Points, in no order, along strands that fork, close into loops and pass close to each other.
Two points are linked if the straight distance between their rows is under 72.6. Some points are linked to none.
<307>: [  9 -14 -25   1 -13 -10 -22  15  -4  18 -17  -4  -5 -13  -4   0  15   5
 -39 -21  -1 -10 -48 -16  54   6  -6 -21   2  16 -25 -18 -14]
<637>: [ 20 -16 -13 -10   9  11  -7  -3  -1  28  -7   1 -20   0 -20  -8   6  -3
 -27  -1 -14 -23 -23  -9   7 -22  -3  -7  21   2 -21  -3  24]
<156>: [  1   4  20  25 -25  -9  -7  -3   7 -13   3  20 -15 -12  -6  -8  -4  18
  -2  32  -3  12   2  25  27  23 -17  34   4 -18  14 -39 -18]
<408>: [ -4  15  24  15 -22  21  14  -7   6 -30  10  10 -14 -20 -35 -17   6   5
   8  17  42  22  12  14   1  28  -8  25   8  -5   0 -10 -23]
<656>: [ 12   7  26 -22  -9  11  -4 -26  10  -8   8 -18  30  21  -3  19  47  12
  12 -27  30  -2  22   1 -12  18  -2 -29   5  -8 -15   5  24]
<1043>: [ 18  -1   5   6  11 -15  -2  13  20  10  -2 -11  30  -4  -8  17 -21  -8
 -18 -24 -19  11 -17 -25   8 -14  24 -27  -9  36  31   1   2]
<71>: [-14  14 -11  25  -5 -37   4  12  -9  29  -7  -5  -8   8  10  10  17  -2
  13  15   2  -6  15   7   4   6 -32 -16  -2  -1   4  -5  -5]
<36>: [ -6  -3  35   3 -26 -16 -21  31 -19  12  -3   7  12   5  40  10 -29  -8
 -12  -4 -22 -32 -12  25   3 -13 -12  26  -2 -11  24  -2  11]
<1333>: [ 20  -5   4  28  11 -12   6 -20   1   0  22 -15  13  20  27  -2  -3   0
   6   1 -39  15  11   5 -30 -10  22   1  -8  22  16  38  13]
<1121>: [-11  -2   1   7 -23 -13   0 -20 -11 -20   1 -10 -26  20   4  18  34  -2
  28  38  19  -7   8  -5 -18  30 -32  -5  23 -12   2 -18   3]
<274>: [ 36  -7   2   0  12 -25  -9  31   3  22 -10 -24  23  -7  -7  47   8 -10
 -19 -21  -2 -14 -33  -3   8 -11   8 -10  14  26  32 -10  38]
<7>: [  3  -1 -19 -26  14 -34  11  12   2  17 -20 -27  -9 -17 -15  24  18  -5
  18 -10   5  -4  -5 -17 -21  18  10 -20 -13  -4   7   1   1]
<1436>: [ 26  -9  -3 -30  12  10 -14   8   3   8  13  -2  14   9 -13 -13 -13   5
   2 -19  -9  12 -13 -10  -2 -27  24   3   5   3 -12   5  13]
<424>: [ 10   1  24   0  -4 -29 -11  33  -1  -4   2   6  40  19  48   0 -15   8
  17 -24  16   8  10   6  10 -10   4   6 -12  11  17 -17 -14]
<1190>: [ -7  -1   7  -9 -14   6  -3 -16   3 -55   5   1  -8  13   4   4   4   5
  18  22  24  24  -3 -12 -10  26  -9   6  10  -4  -5 -27 -18]
<83>: [  3   1  22  47  -6 -17  12 -18 -11  13   2  -1  -8  16   6   6  -3   6
 -11  18 -34   0   5  22  10  -2 -31  -4   5  19   8   5  -5]
<946>: [ 27   9   2  13   0 -11 -14  23  19  16  20  -6  31   5   2   2 -15  -7
  -1  -6  -9  15 -15  -9  19 -22  23 -21 -10  13  29  10  16]
<120>: [-21  19 -29 -15 -15  13 -11   3  -2 -19   7 -23 -17   8   5   1  28   3
  22 -14  42   4   2  -8  -2   2   6 -20   7 -17 -34  12 -16]
<17>: [ 24 -22   4 -22   4 -31 -13  -6  -2 -20  -3 -27  -9  14  -6  25  23  10
  11  -6  -9  -4 -21  -3 -36  13   4  25  16  -1  12 -25  26]
<996>: [ 12   3   3 -26  -4   7   3   5  -6  10   5 -23  32  16   3   6  20   1
  -1 -41  12 -14  -7 -11  -4 -17   7 -16  21  19 -28  40  33]
<803>: [-28   8  20  -3 -13 -15  27   5  -4  12 -15  20  12 -15  -7   1 -26  10
 -12  -7 -17  -8   1  23  22  12 -16   7 -22   3  22  -3 -16]
<25>: [-46   8   1   4  -3  16  39 -30   0  -3 -13   7 -21 -16 -26 -16   2   7
  -2  10  -2  -3  16  15  -1  29 -15   0   1  -6  -9   7 -20]
<976>: [  7   0  42  18   3   1   7 -31   6  -9  25  -7  18   6  -8  -8  -2  14
  27  20 -15  15   7  17   1  18   5  20   0   7  12  11  10]
<63>: [-11  26  -9  31   4  -2  12  33  -8  30  12   9  15   0  28 -10  -7  -4
  18   8  18  -7  27   6   3 -24   1 -15  -3   1  18  16   0]
<1637>: [ 20  -9   9   7  44  -1   9   4 -20  12 -11  -2  19  12   3  15  -9  -9
  -9 -20   8  -8  -7  -6 -14 -43  -1 -12   0  44 -13  23  15]
<962>: [-22  13   6  23 -36 -12   7  27   4  18  11  11   7 -16  15  -9 -14   4
 -31  -9 -15  -5  -6  13  39  14  -6  -4   7   2  16  10   4]
<3>: [-32  10  26   2  -8  13  22 -36   6 -38   8   3   8  -5 -15   4  14  11
  22  20  10   1  22   6 -16  39  -9  13  -3  -6   9   8  -1]
<1118>: [-11 -13  22   4 -17  17   4 -14   1  -2  22  17   2  -8   1 -13 -20  23
   0  31 -22  -9  -7  11   2  13   2  39  13  -5   7 -10  13]
<1548>: [  3  -8  14  -5   7 -30  -2  18 -16  -4 -24   0   1  19  16  20 -12   5
  -5 -26  -5  -7  -6  -3 -14 -11 -10   7  -6  21  -8 -20 -22]
<1235>: [-30   3   8  -9 -17 -31  27  -3 -15   9 -18  12  -9  -5 -10   1   3  14
  -4   3  -4 -19   2  24   9  25 -31   5 -11 -12   8 -10 -15]
<898>: [ 28  -2 -18 -27  13 -38  -4  32   0  21 -15 -20  12 -11 -19  36  27  -3
  24  -8  22  -1  -9 -17  -4  15  14 -20 -14 -11  26 -11   8]
<374>: [ 27 -13   1 -12  20 -34  -2  -7  14  -6  -3 -36  -1  -1 -16  37  18   7
  -3 -11 -30  10 -24   3 -30  19  14  19  13  10  21 -16  32]
<137>: [  2 -18  -2  -2   1  32  19 -28  -2  14  -4   9 -17   6 -11 -21  -7  -3
 -40   6 -25 -27 -21 -14  -4  -8  -5  -4  33  10 -20   4  23]
<1636>: [  4  21   3  46  -9   0  -3   2   8  -5  -7  16 -19 -28   1 -16  -6   1
 -11  30   2  29  21  25  23  12 -23  28  -7 -16  16 -23 -37]
<664>: [ -8  29  -5  37  -6 -14   8  15   8  -7 -13   7 -16 -26   8  -6  -9   4
 -11   6  13  38  28  13  13   6 -18  11  -9  -4   0 -10 -47]
<79>: [ 25 -10  59 -33  -5   9   4 -34   7 -37   7   0  34   8  -1   4  18  13
  29  11  20  -3  14  16  -6  33  -2  11  -5 -18   3 -13  22]
<42>: [ -6   4  -8  37  -3 -11   3  -4  -2  32 -11  10  -5   6  29 -15   2 -17
 -45  10 -31 -29  -7   8   9 -10 -25 -11  -4  -5  14  13  10]
<640>: [ -8   7 -28 -13   7  18  -2   1   0  12  12 -12  -3   3  -6 -16   5  -7
  17  -7   3   2   9 -13 -15 -18  15 -12   9  -9 -22  29  13]
<275>: [ 10   6 -22  24  19   9 -12  18  15  18 -12  10   6  -2  11  -1 -26 -44
 -22   7  -4   1  -1 -15  21 -38   9 -36 -19   6  23   5  -4]
<80>: [  8  -1  25 -28  29  44   0 -32  -4 -15  -5   2  16  11 -14 -12  -5  -6
  13 -11  -1  13  23  -3 -23  -7  18   2  -7   3  -8   4  -2]
<112>: [ -4 -12  -3 -12  -9 -42 -19  16   0 -10 -34   3 -19  -7   9  22  -4 -12
 -11  -8 -13 -11  -8  -4  -3  20  -7   2 -22  -8  12 -34 -24]
<346>: [-18  -7 -10 -44  -7  21  -1 -20  -3 -21  -3  -3 -20  -7 -16   7  13  -1
  16  11  15 -14   4 -21 -23  25   9  -4   5 -26  -7  -5   7]
<943>: [ 36   3  14  -8   3 -19 -16  13  13  20  22 -15  29   3 -19   5   2  10
  10  -8 -11  26 -19  -4  19  -2  16  -9  -2   7  18   5  25]
<1428>: [-19  -3  -4   8   8  -4   8 -12  -8  10 -21  15 -11 -10   7  -4 -16  -4
   1  12 -33 -10  22  15 -16   3 -11  16 -20 -10  11  -7 -23]
<78>: [ -7   6  -9  19   5 -13  -7  24 -14  12 -24  19 -13   1  18   3  -7   1
 -13  -2  18   3   4   4  22 -17 -28  -4   2   8 -27 -20 -34]
<1271>: [ -5 -12  -1 -10 -22  28  -1 -15  -2  -7  13  11 -13   4   4 -10   2  -2
   3  40   1   3 -22 -10 -10  18 -18  11  33   2  -1 -16  25]
<999>: [-12 -15  -9 -56  -1 -14   4  36  -8  -3 -10  16  10 -31  -3   6 -13  13
   7 -31   2 -12  -7 -24   7  15  36   7 -31 -11   6  -6  -9]
<257>: [ -2 -14 -28   3 -10 -25 -20   4  -5  28 -13  -8 -19  -3  13  -6  29  -8
 -33  -2 -16 -30 -18  -7   7  13 -16  -6   5 -12  -1 -15   5]
<1317>: [-17  13 -10  -1 -17 -17 -12  38 -17  -1  -1   9   2  15  48  -5  -9  13
  11 -17  16  -2  15   5  -5 -18  -7  19   6 -10 -17  -4 -19]
<435>: [-39  15  -6  24  -5  -9  34 -22  12  -6  -1  -1 -17 -21 -19  -9   5   8
  12  13  -8  14  23   5   2  36 -12   2  -7   1  -2  12 -22]
<467>: [ 33 -31   4 -36  -1  -8 -32   1   3  -8  12  -7  -2   3  -6  13   0  14
   7   7 -11  -5 -28  -3 -22   2  18  37  13 -17  22 -30  28]
<1134>: [-17  -8  -6 -25  -4  10  17   4  -3  24  -3  11 -11 -22 -17 -14 -13   7
 -15 -16 -21 -18  -6  -7   5  11  11   3   3  -5 -11  11  11]
<1421>: [  9  12 -11  31 -34  -4 -10  16  14   6  20   8  -6  -7   4 -16  -2   6
 -42  -6  -8  13 -24   6  45   3   0  -2  20   0   0  -1   2]
<89>: [-22  18  16  28 -18 -15  13  14   3  10   0  11  13  -9  17   5 -28   3
 -20  -6 -25   1   7  16  24   5 -15  -1  -2  10  19   6 -14]
<1001>: [-23   0  17 -17   1  33  17 -20  14  -6  23   9  12 -22 -34 -13   2  16
  17  19   0  -1  11   3  -2  22  17  26   2 -11   2  19  21]
<814>: [  3  -2  -2  -3  10 -19  -9  30  -1  13  -3  -4  27   8  32   8 -14  -9
  10 -20   1  -4  12  -8 -18 -21  15  -5 -16  11  26  -2  -3]
<801>: [ -4  -5   8  13   1 -14 -22  23   9   0 -24  -1   8  -3  20  11 -29 -47
  -6   8  -9  -1   0   0  16  -9  -1  -8 -12   7  41  -7 -12]
<807>: [  5  -2   3  12   5 -20   3  14   4   1  -7  -1  19   9  16  17 -30  -4
 -28 -35 -25   5 -14 -19  -2 -24  14 -13  -6  43   4   5  -9]
<1532>: [ 38  -6   4 -43  19 -17   5  33 -14  38 -16  -3   9 -16 -29  32  20   0
  12  -5  14 -17 -11   1  -5   8   7   3   3 -23  23  -9  25]
<493>: [ -6   8 -44  29  -4   7  -2  -4  14  -6  13  -7 -25  -2   2 -18   4  -2
   7  21   3  31   9  -2   3  -4  -2  -6  15  -9 -12   0 -20]
<982>: [ 17   2 -15  41  21   5  -8  -8   8  29 -21  14  -8  10  23 -13   0 -36
 -55  10 -23 -18 -12  -7  13 -22 -11 -18 -17  -5  17  11  14]
<945>: [-21  10  12  28  -3  -4  17 -26   0  -7  15   0  -2  -6  -8  -7   5  10
  31  31 -11  10  25  21  -1  20  -9  21  -3  -4  15  11  -6]
<126>: [  5  23   5  31 -10   9   9  18   3 -10  -2   7 -23 -18  -9 -17  -2   4
 -13   1  36  39  14  12   8  -8 -14  16  10   0 -20  -2 -42]
<670>: [  7  10  -9 -23  19  23 -10  12  -2  14  20  -1  13   4   2 -26   6  -4
  28  -3  23   7  16   4  -8 -25  18  -1   1 -22 -12  20  20]
<1070>: [ 31 -10 -15   7   1   5 -21   1   8  -3  13   5  -2  15 -24  -3  -8  12
 -22  -5   6  14 -41  -7  38 -33   0  -8  22  22 -31  -4   7]
<1354>: [ 38  -9 -29  -1 -11   3 -24  11  16   1  31 -12   8  17 -26  -5  -2  17
  -6 -10  -1  14 -40  -7  33 -22   8  -9  15   6 -11   5  16]
<549>: [ -8  14  19 -13   6   6  13   4  -5  -9  -6  10  -6   0 -25 -13 -10   8
   4 -12   9  13   3   4   8   8   1  10  -6  -1 -15  -8 -17]
<1558>: [ 42 -20  29 -37  14   7 -21  -7   1  -2  12  -1  14   8 -16  -3  -6  11
  14   1  -4   7 -17   1  -8  -7  20  24  10 -14   2 -14  20]
<1128>: [ 22  -5   4 -19  25   5  12   3   0  12  -2 -23  32  13   7   9   8  -7
  -2 -40   6  -2  -3 -13 -21 -25  15 -18  10  28 -17  36  25]
<1024>: [ -6  -1   4 -14   4 -19 -16  21  -1 -20   4  20  18   0  44 -13 -11   9
  34   0  10   1  28  15 -18  -2   8  39 -29 -25   3  -8 -16]
<445>: [ 13  -3  11  -3  -2  -4  10  12 -24  27  -1   2  10  12  -6  12   3   5
 -21 -24   4 -39 -23   0  13 -27 -17  -6  27  27 -28  28  34]
<694>: [-11   2 -22 -10 -11  25   3  14  12   7  14  20  -7 -21  -3 -27 -29   7
 -28 -20 -19   2 -11 -10  13  -8  32  10   8  -3 -19   9   3]
<342>: [-18  -6  -4  -8   5  26  -3 -18 -17 -15  -6  -5 -13  21  17   2   0  -6
  -1 -11  -5  -9  17  -7 -36 -18   2  -1  13   6 -21  15  -4]
<157>: [ 25 -15   4 -23   7   4   6  11 -15  27 -12  -1   0  -2 -21  14   2   4
 -28 -27  -8 -29 -33  -9   7 -22   0  -3  24  20 -28  12  32]
<532>: [-14  16   5  17 -25   9   5 -16   6 -46  10   0 -15  -3  -3   1  16  -1
  20  35  33  30   6  -3 -10  33 -16  10  16  -7   2 -17 -18]
<21>: [ 11  -9  24 -28  17  -9  -3  -2   0 -22   4  11  20   5  19 -18   6   6
  46   4  16  -1  27  17 -19  10   6  31 -28 -27  -2  -6   1]
<185>: [  1  -8 -12  19  25  32 -14 -37 -13 -11 -17   0 -22  12 -14  15  10 -15
 -11  10  12   3   2  -7  -1 -25 -15 -28   8  24 -34   5 -11]
<919>: [ -5  12  30 -14  18  15  14 -36  -8 -44 -10   6  17   7  -1  -2  16  -9
  33   3  15   4  50  18 -22  23 -10   4 -32 -14   4  -3 -18]
<61>: [-13  11   6  11  19  37   0 -29 -16  -5 -17   2 -16   7 -25  10  15 -12
  -5   9  21  -4  19   5   4 -11 -27 -24   4  10 -33  -6 -12]
<421>: [ 11 -10   0  29  20   3 -10  17   8  -2 -26  -6   5   4  21  10 -30 -59
 -12  10  -5  -5   2  -6  13 -30  14 -21 -10  21  52   8  -6]
<1601>: [  5  -3  27  11  -7 -23 -27  29  -9   3 -15  -3  14   7  30  22 -21 -27
   1   0  -7 -12  -5  12   8 -11  -9   7 -11   0  38 -18  -3]
<1649>: [ 28  -3 -24  27  27  19 -12  -2   6  21 -18  23 -11   6  11 -12 -20 -34
 -44  11 -23  -2  -8  -8  14 -40  10 -17 -25  -2   9   6   4]
<1157>: [ 36  -7  11 -10 -11  -2 -16  -3  19  -5  39 -18  26  17 -19 -14   3  21
  12 -11  -3  31 -23   3  23   0  15   0  17   6   3   7  21]
<228>: [-19 -19   8  21  -6  -3   5 -32  -4  -8 -10  15  -7  -9  20   7 -17   4
  -4  31 -49 -19  14  23 -20  11 -12  41 -14  -5  26 -10 -18]
<1434>: [  5   9  32 -30  21  44   0 -14  -9   6  10   2  22   3  -9 -16   2  -3
  24  -6  15  -3  25  16 -12 -11   7   1  -2 -19  -7  13  21]
<94>: [-11   5 -39   0 -14  -3 -17  24   8   0  14   4 -20 -12   3 -17   3   6
  11   6  15  17   5   2  11   2   7   7   0 -31  -7 -10 -12]
<1027>: [ 26  -3  21  19  -3   0  -9 -14  23 -14  40 -19  24  16   3 -22   5  17
  26   7   1  45  -3  16  12   5  13   9   5   5   7   8  12]
<541>: [ 11  -8   2   4  31   0  18  14  -5  21 -18   2   6  -3  -1  12 -23 -11
 -27 -19 -16 -16  -5  -9 -18 -32   8 -11  -8  33   8   3   6]
<220>: [-13   3   7 -15  -6 -15  -3  46 -28  16 -15  19   2  13  29   4 -16   9
   4 -17  21 -34   7   5  -1 -24 -17  10  -2  -6 -10 -18 -16]
<1195>: [-30   2  -3   8  -2  28  34 -36  11   3  -4  -2 -18 -12 -20 -21  -7   2
 -25   1 -20  -3  -2  -5   6  20  -4 -14  18  13 -19  16  -5]
<337>: [ -9  10  -1  -2  -6 -14   0 -15 -10 -16  -8 -11 -22  14 -14  12  29  -4
  28  17  23  -2  12  -4  -3  21 -21 -15   5 -14 -12 -12  -7]
<1169>: [  4 -28 -29 -34   0  -3 -11 -11   3   6 -20  -9 -35  -8 -10   0  12   0
 -12   4  -8 -18 -22 -18 -14  11   6   3  10 -10 -13 -27   0]
<409>: [ 14  -5 -25  34  24   8 -10 -26  -6   7  -2  -1 -18  13 -14   1  16 -11
   0  24   7  13   2  -5  10 -26 -14 -25   7  16 -24  16   2]
<822>: [-12 -12   9   5 -14 -10  -8 -26  -2 -25  15  -8  -2  15  16   9  15   7
  43  43   1   1   8  -6 -32  28  -9  21  14  -9  15  -2  13]
<287>: [  5  -3  21 -23  14  15  -7 -29   2 -29 -11 -13   6  20 -12  13  12  -4
   7 -21  12  12   7 -13 -17  -1   7 -15  -4   9 -18  -3 -13]
<861>: [-19   5 -14  18 -13  -9  -9  15  -8  35  -9   9   1  -2  28 -24  15 -11
 -52   1 -14 -37 -11   3  22   7 -28 -11   6 -16   8   2   3]
<216>: [-24 -14 -47 -28  -8  27  -8 -18  11 -20  -1 -12 -30 -10   0  -5   8  -5
  21  19  16   1  -8 -22 -22  18  10  -3   7 -23 -12  -7 -12]
<941>: [-19  -9   1  -1   4 -26   2  -2   3  -5 -34   4 -14 -10  11  18 -19  -9
 -15 -10 -34 -11   5   2 -19  15 -11  10 -27   1  17 -22 -29]
<1073>: [ 22  -5  -7   0  24  18   0  -4   7  10   4  10  -2  -2   4 -11 -36 -11
 -21  -8 -47  -2  -1  -9 -23 -35  38   3 -18   5  13  19  19]
<639>: [  5   6  -4  25   5  -3  10 -21  20  -3  15  -9  -2   0 -25  -7  -9   5
 -10   1 -34  35  -7 -12  13   3  14 -17   2  28  -2  13  -7]
<1255>: [-15   3  10 -20  23  14  21 -22 -29   2 -37  -4 -14   7 -14  16   9 -16
   7  -3   4 -23  21  10 -35 -13 -25  -8 -12  -1  -9   4 -12]
<1072>: [  3   5  12  -2 -14  32   4 -20  28 -33  32 -10  11  -6 -37 -17   2  11
   0  -8  20  44 -15  -5  11  19  19  -4  16  14  -4   4   0]
<729>: [ 14   9 -12  35 -27   7   3   1  26   3  33   3 -10 -11 -18 -25  -4  13
 -27   9 -11  26 -24   5  31   1  11   3  24   6   2   8  11]
<6>: [  3   6 -19  13   6  14 -15   4  -6 -13   6  -4  -2  18   7  -1   2   2
  -3 -15  26  13 -10  -2  13 -37  -9 -11  20  15 -47  15  -6]
<429>: [ 22  -5   5  11  23  16  -9 -10  -8   8  -7  15  -5  -1   0  -6 -35 -17
 -16   7 -46   3   6   6 -10 -24  15  11 -24   8  17  -5  -7]
<687>: [-18  -5  34  20 -18   1  14 -24 -11   2  15  12   8  -7  13  -2 -24  22
   1  28 -33 -15   1  34   3   6 -10  43  -2 -10  15  -2  -4]
<804>: [-10 -20 -15 -46   5   4   8 -22  -2  -8 -28 -12 -35 -15 -19  15  18  -3
   2   3   0 -31 -10 -17 -30  31   7  -3   2 -17 -11  -9   1]
<783>: [  4 -23 -41 -27   5  11 -18 -14   7  -4  -7 -15 -29   3  -5  -1   2  -7
   7   8  -1  -4 -18 -21 -24  -8   7  -7  11 -12 -18 -17 -11]
<1265>: [ 15  31  28  27  14   6  13  13  -9  23  14   4   5  -8 -30 -15   1   0
  22  20  20  20  14  29  27  -8 -12   0 -12   5   7  -2  -3]
<1319>: [ 12   8  21 -17  -2  13   0 -12   1  12   7 -18  41  18  -1  18  39   3
   1 -41  24  -7  12   3  -5   0  -3 -28  12   5 -24  28  31]
<259>: [ 13  -5 -17 -12   7  18  -4   1  10   9   9  16  -5  -2  -5 -19 -32  -2
 -22 -17 -34   1 -10 -14  -6 -31  30   2   0   3 -10   9  10]
<198>: [-16 -11 -14 -22 -23 -44  -9  23  -5  -8 -21   7 -17 -21   6  19   9  -1
  -1  -7  -4 -19  -7 -10  11  40   0  -3 -28 -28  14 -22 -13]
<1559>: [-12   3 -19  -3  -8 -18 -13  21  16  17  -3  -6  11 -21  -7  12  -4 -16
  10   0  -2   7   3 -15  21  14  14 -22 -19  -4  37  -5  -1]
<15>: [ 26   6  -2  32  31  26   9 -16  -9  17 -13  25 -15   6   4 -17 -30 -22
 -30  20 -36   5  12   9  10 -26   7  -4 -28  12  10   8 -11]
<443>: [ 11   5 -25  32  20  -2  -4   0  -4  -5   6   0  13  17   9   7  -7  -1
  -1 -19  18  16 -15  -9  14 -38  -3 -27   6  32 -37  33  -1]
<1620>: [-27  11   4  -1   9  40   8 -38 -18  -1 -20  -5 -16   7 -14  22  21  -8
  -5   1  12 -22  27  -3 -23  -2 -22 -29  -2  -1 -21  -2 -10]
<1260>: [ -6   3 -10 -13   2 -18   5  -9  -4  10  -9 -25 -13   1 -23  16  31  -5
  25  -2   6  -2   7 -13 -14  18  -2 -25   1  -4  -8  13   4]
<382>: [ 12   5  -1  22 -16  12   8 -16  25 -10  34  -9  -6  -4 -35 -18  -1  11
  -8  10  -9  39 -19  -4  25  14   9  -5  26  21  -1   5   6]
<990>: [-14  24 -26  41  -9 -10  12  34   9  17  11   3  17  -3  26  -1 -12  -4
 -10  -9  21  -2   8 -15  25 -26  10 -30   6  17   9  16  -7]
<1112>: [-18   2   3 -23  24  -6  31  11 -24  27 -29   2   3  -5   0  10  -8  -9
  17  -1   4 -27  22  12 -35 -17 -13   3 -21  -7  15   2  -9]
<461>: [  3 -16  -9   0 -21  33   9 -25   3  -3  11   3 -10  11   1 -17  -6   0
 -29  19 -15  -7 -34 -21   0  -1  -7  -5  43  21 -15  -2  23]
<599>: [-18  13 -20 -10 -23  18  -4   4  11 -36  20 -16 -12  -6  -3 -13  23   8
  16  -9  44  20   9  -3  -8  19  15  -1   6 -24 -17   8 -15]
<1253>: [  5   5  42  -4 -13  17  10 -12  15 -41  18   9   8 -10 -34 -20  -6  18
   4  -1  22  33  -5   6  14  27  11  25   8  10  -4 -11  -8]
<848>: [ -8   8 -16 -11 -15   1  -7  30   2 -21  10   7 -18 -15  -2 -22  -2  14
  10  -4  35  20   7   5   3   9  14  24  -3 -24 -19  -7 -24]
<1337>: [ 34   0  15   3  33 -25   5  11   8  16 -11 -28  10  -3 -17  44   6  -7
 -16 -11 -26   3 -21   5 -10  -4   3  -2   3  25  28 -13  30]
<331>: [-28  -2 -11 -28  -6  -8   0  19   4 -25  12  20  -5 -21  -1 -13   5  21
  21   4  17  -3  15  -2  -2  22  22  33 -20 -30 -10   1  -8]
<273>: [  1  24   3  31   8  -2   3  36 -11   2  -8  15  -1  -4   7  -3 -12   4
  -5  -7  38  20   9   9  25 -27 -20   2   3  15 -19  -9 -34]
<245>: [ 10  -4  16 -13  -1 -34 -14  30  -6 -16  -9   4  24  27  36   5 -13  12
   6 -37  17  12  -3  -4   3 -16  -1   9  -7  18 -13 -18 -28]
<103>: [-16  -8 -10 -38  -3   9  11  28  -7  14  -7  20  -4 -36 -18  -9 -16  11
 -14 -25  -6  -8 -13 -16  26  16  26  -1 -18  -8  -4  -7  -7]
<211>: [ -5 -15   2 -10 -16  -8 -12 -13   8 -32  15   1   0  14   8   0   3  18
  26  18   0  13  -6  -6 -17  19   7  27  11  -9   5 -11   4]
<953>: [-17  19 -17  46   0 -25   5  23 -10  31  -2   2  -3   5  30  10   9  -8
  10  16  10  -8  25   5  10 -16 -26 -24  -1   6  13   8  -9]
<1069>: [-23   5 -15  -7  -1 -13 -12  24  -7  -3  -1  13  -1   2  37  -8 -13   5
  24  -4  -1  -4  25   2 -25  -7   6  27 -12 -25  -5   5 -16]
<1451>: [ -5   1  54 -16  -8  28  17 -41   2 -41  14   8  31   2  -7   6  12  14
  24  25  15  -4   9  12 -11  34  -8  23  -8  -9  16  -8  14]
<1204>: [-19 -32 -48 -28 -16  21  -6  -9  19  -7  14   7 -18 -25 -10 -13   3   7
   8  29   1  -1 -18 -21  -3  24  20  17   6 -22  -3  -9   9]
<1136>: [-26  18 -20  -8  -8  34  -2 -19   1  -8  10 -26  -3   4   0   4  24   0
   7 -21  18  -5  10 -13 -13   1  10 -31  10  -3 -31  22  -1]
<583>: [-29   0 -12   2  -7  -6  17 -16 -12  17 -19 -13 -25   2  -3   3  21   0
  -7  -7   4 -27  -2  -3   6  16 -24 -19  12   4 -32   8  -9]
<34>: [ 16  -6 -22  10  -8 -21 -29  19   7  30  -4 -13  -8  -1   7  10  14 -19
 -17   5 -12 -13 -19  -4  11 -11 -11 -18  -1  -2  13  -4  21]
<1166>: [  3   6  47 -22  14   4  18 -24 -17 -34  -6  12  24  13   7 -10   3   4
  36  -4  15  -8  30  34 -12  12 -15  21 -27 -13   2  -3 -14]
<31>: [ -5 -18   1 -11 -23  37  -3  -1   3   4  28  19  -9 -15  -4 -21  -8  13
   5  40   4  -2 -22  -1   5  14   5  33  26 -13   2 -17  28]
<1405>: [-17  20  21 -19   2  23   9 -34  -9 -26 -11 -10   2  10 -11  21  23   9
   4 -19  20 -12  25  -7 -26  18  -6 -27 -11  -7 -19  -5 -13]
<1368>: [  8  -8   1   6  35   8  16   5  -7  25 -26   5  -4 -11  -5   3 -26 -22
 -32  -3 -38 -18   0   5 -17 -21  -2  -7 -21  15  19  -7   2]
<967>: [ 17  -6 -15   6   4 -18 -19  33   7  23 -13 -20   9  -5   7  30   6 -33
 -22  -7   1 -26 -21  -9  11 -23   3 -20   3  12  34  -5  32]
<1569>: [  0  -2 -54  39   6   1  -7 -19   9   8   6 -12 -27  12  10 -10  22 -10
  -3  26  -2  14   6  -8   1 -16 -14 -24  15  -2 -18  12 -12]
<1550>: [ 20   0   9  26  11   0  12 -28   9 -10  21 -14   9  24  -6  -7  -3   7
  -2  -1 -28  31  -1  -4  -2 -10  16 -14   6  33   0  29   6]
<437>: [-13   2 -14 -14  12 -13  -2  38 -25  16 -31  17 -15  -2  18   8  -5  -1
   7  -9  36 -26   7  -5   9 -22 -19  -7 -10  -5 -27 -24 -30]
<291>: [-21  19  29  -7   0   7  20 -32  -4 -50  -6  -1   3   6 -12   6  13   8
  16  -4  20   4  29   6 -15  33  -7  -6 -16  -7  -7  -3 -26]
<1225>: [ 10  10 -37  41  11 -13   1  16   3  11   5   9  15  12  22   8 -13  -5
 -10 -11  13   2  -9 -19  14 -45   6 -31  -1  30 -11  28   2]
<280>: [ 16  -5  55 -32  -7  -1  10 -22  10 -17   7  -8  33  13  -1  -1  23   9
  21 -18  16   2  16  19  -1  28  -1   0   1 -10  -5   8  29]
<381>: [-24 -12 -11 -43  -5  -8  -1  33   2 -10  13  21  15 -26   3  -9   2  22
  15 -17   7  -4   6 -10   5  16  35  30 -31 -27  -6  10   1]
<847>: [ -2 -23 -15 -29 -18  19 -11   7   3   0  13  23 -21 -22 -21 -22   0  17
  -5  22   7  -2 -19  -5  22  21  13  29  11 -28   0 -28  14]
<786>: [  3  -4  10  -9  -9 -26 -16   6   5  15  14  -3   7 -12  -8  11   4   7
  14  10 -22  -6   0   4   2  17  11  18 -14 -16  27   0  19]
<1462>: [-10  11 -38  17 -11  28  -7  -4  16 -24  27 -19 -13   1  -3 -16  13   0
  19  14  34  37   9  -1 -12  -3   2  -3  16 -16 -10  13 -18]
<763>: [-24   9  -3  11 -28 -37  16  12 -17  14   0  -1 -19   6   4   6  26  14
  13  11   9 -16   9  17  11  28 -35   2   8 -17  -1  -2  -2]
<310>: [ -8  -3  17  22 -22 -17  -4  13  -1  23  -1  -3   5  -2  29   8 -16 -18
 -27   4 -33 -31 -12  18   9   0 -15   1  -2  -7  32  10  25]
<379>: [ 18  -3   6  16  18  -5  -4  10 -11  14   9  -6  23  14  43  -6 -16  -7
  13  -5 -19   3  20   7 -30 -27  19   5 -21  10  21  21   8]

A tip is a point with one link. Name the tips that can be reached along the links from each point below, in the order of the rows.
<1136>: <156>, <1070>, <1195>, <1112>
<1333>: <1548>, <1532>, <6>
<1204>: <445>, <198>

How many points has the smallest loop of links through each point below? Write none if it is on no loop.
<1073>: 18
<310>: 9
<346>: 5
<848>: 5

A fork is a point with three links, a tip a point with one. Leave the first point through the second and follow the links. Name the first fork or tip that comes.
<198>, <112>: <31>
<273>, <78>: <291>
<1532>, <898>: <382>
<467>, <17>: <42>
<1166>, <21>: <156>
<1550>, <1333>: <1548>
<1637>, <1128>: <3>
<803>, <1235>: <6>
<257>, <34>: <259>
<31>, <1271>: <445>

Name the points in between on the shortest way along the links from the first point to the second, in order.
<274>, <15>: <967>, <34>, <257>, <861>, <42>, <982>, <1649>
<156>, <1166>: <1636>, <664>, <126>, <273>, <78>, <437>, <220>, <1317>, <1069>, <1024>, <21>
<1558>, <421>: <1436>, <259>, <1073>, <429>, <15>, <1649>, <275>
<694>, <1128>: <259>, <1073>, <429>, <1368>, <541>, <1637>
<137>, <1169>: <461>, <1271>, <31>, <847>, <1204>, <216>, <783>
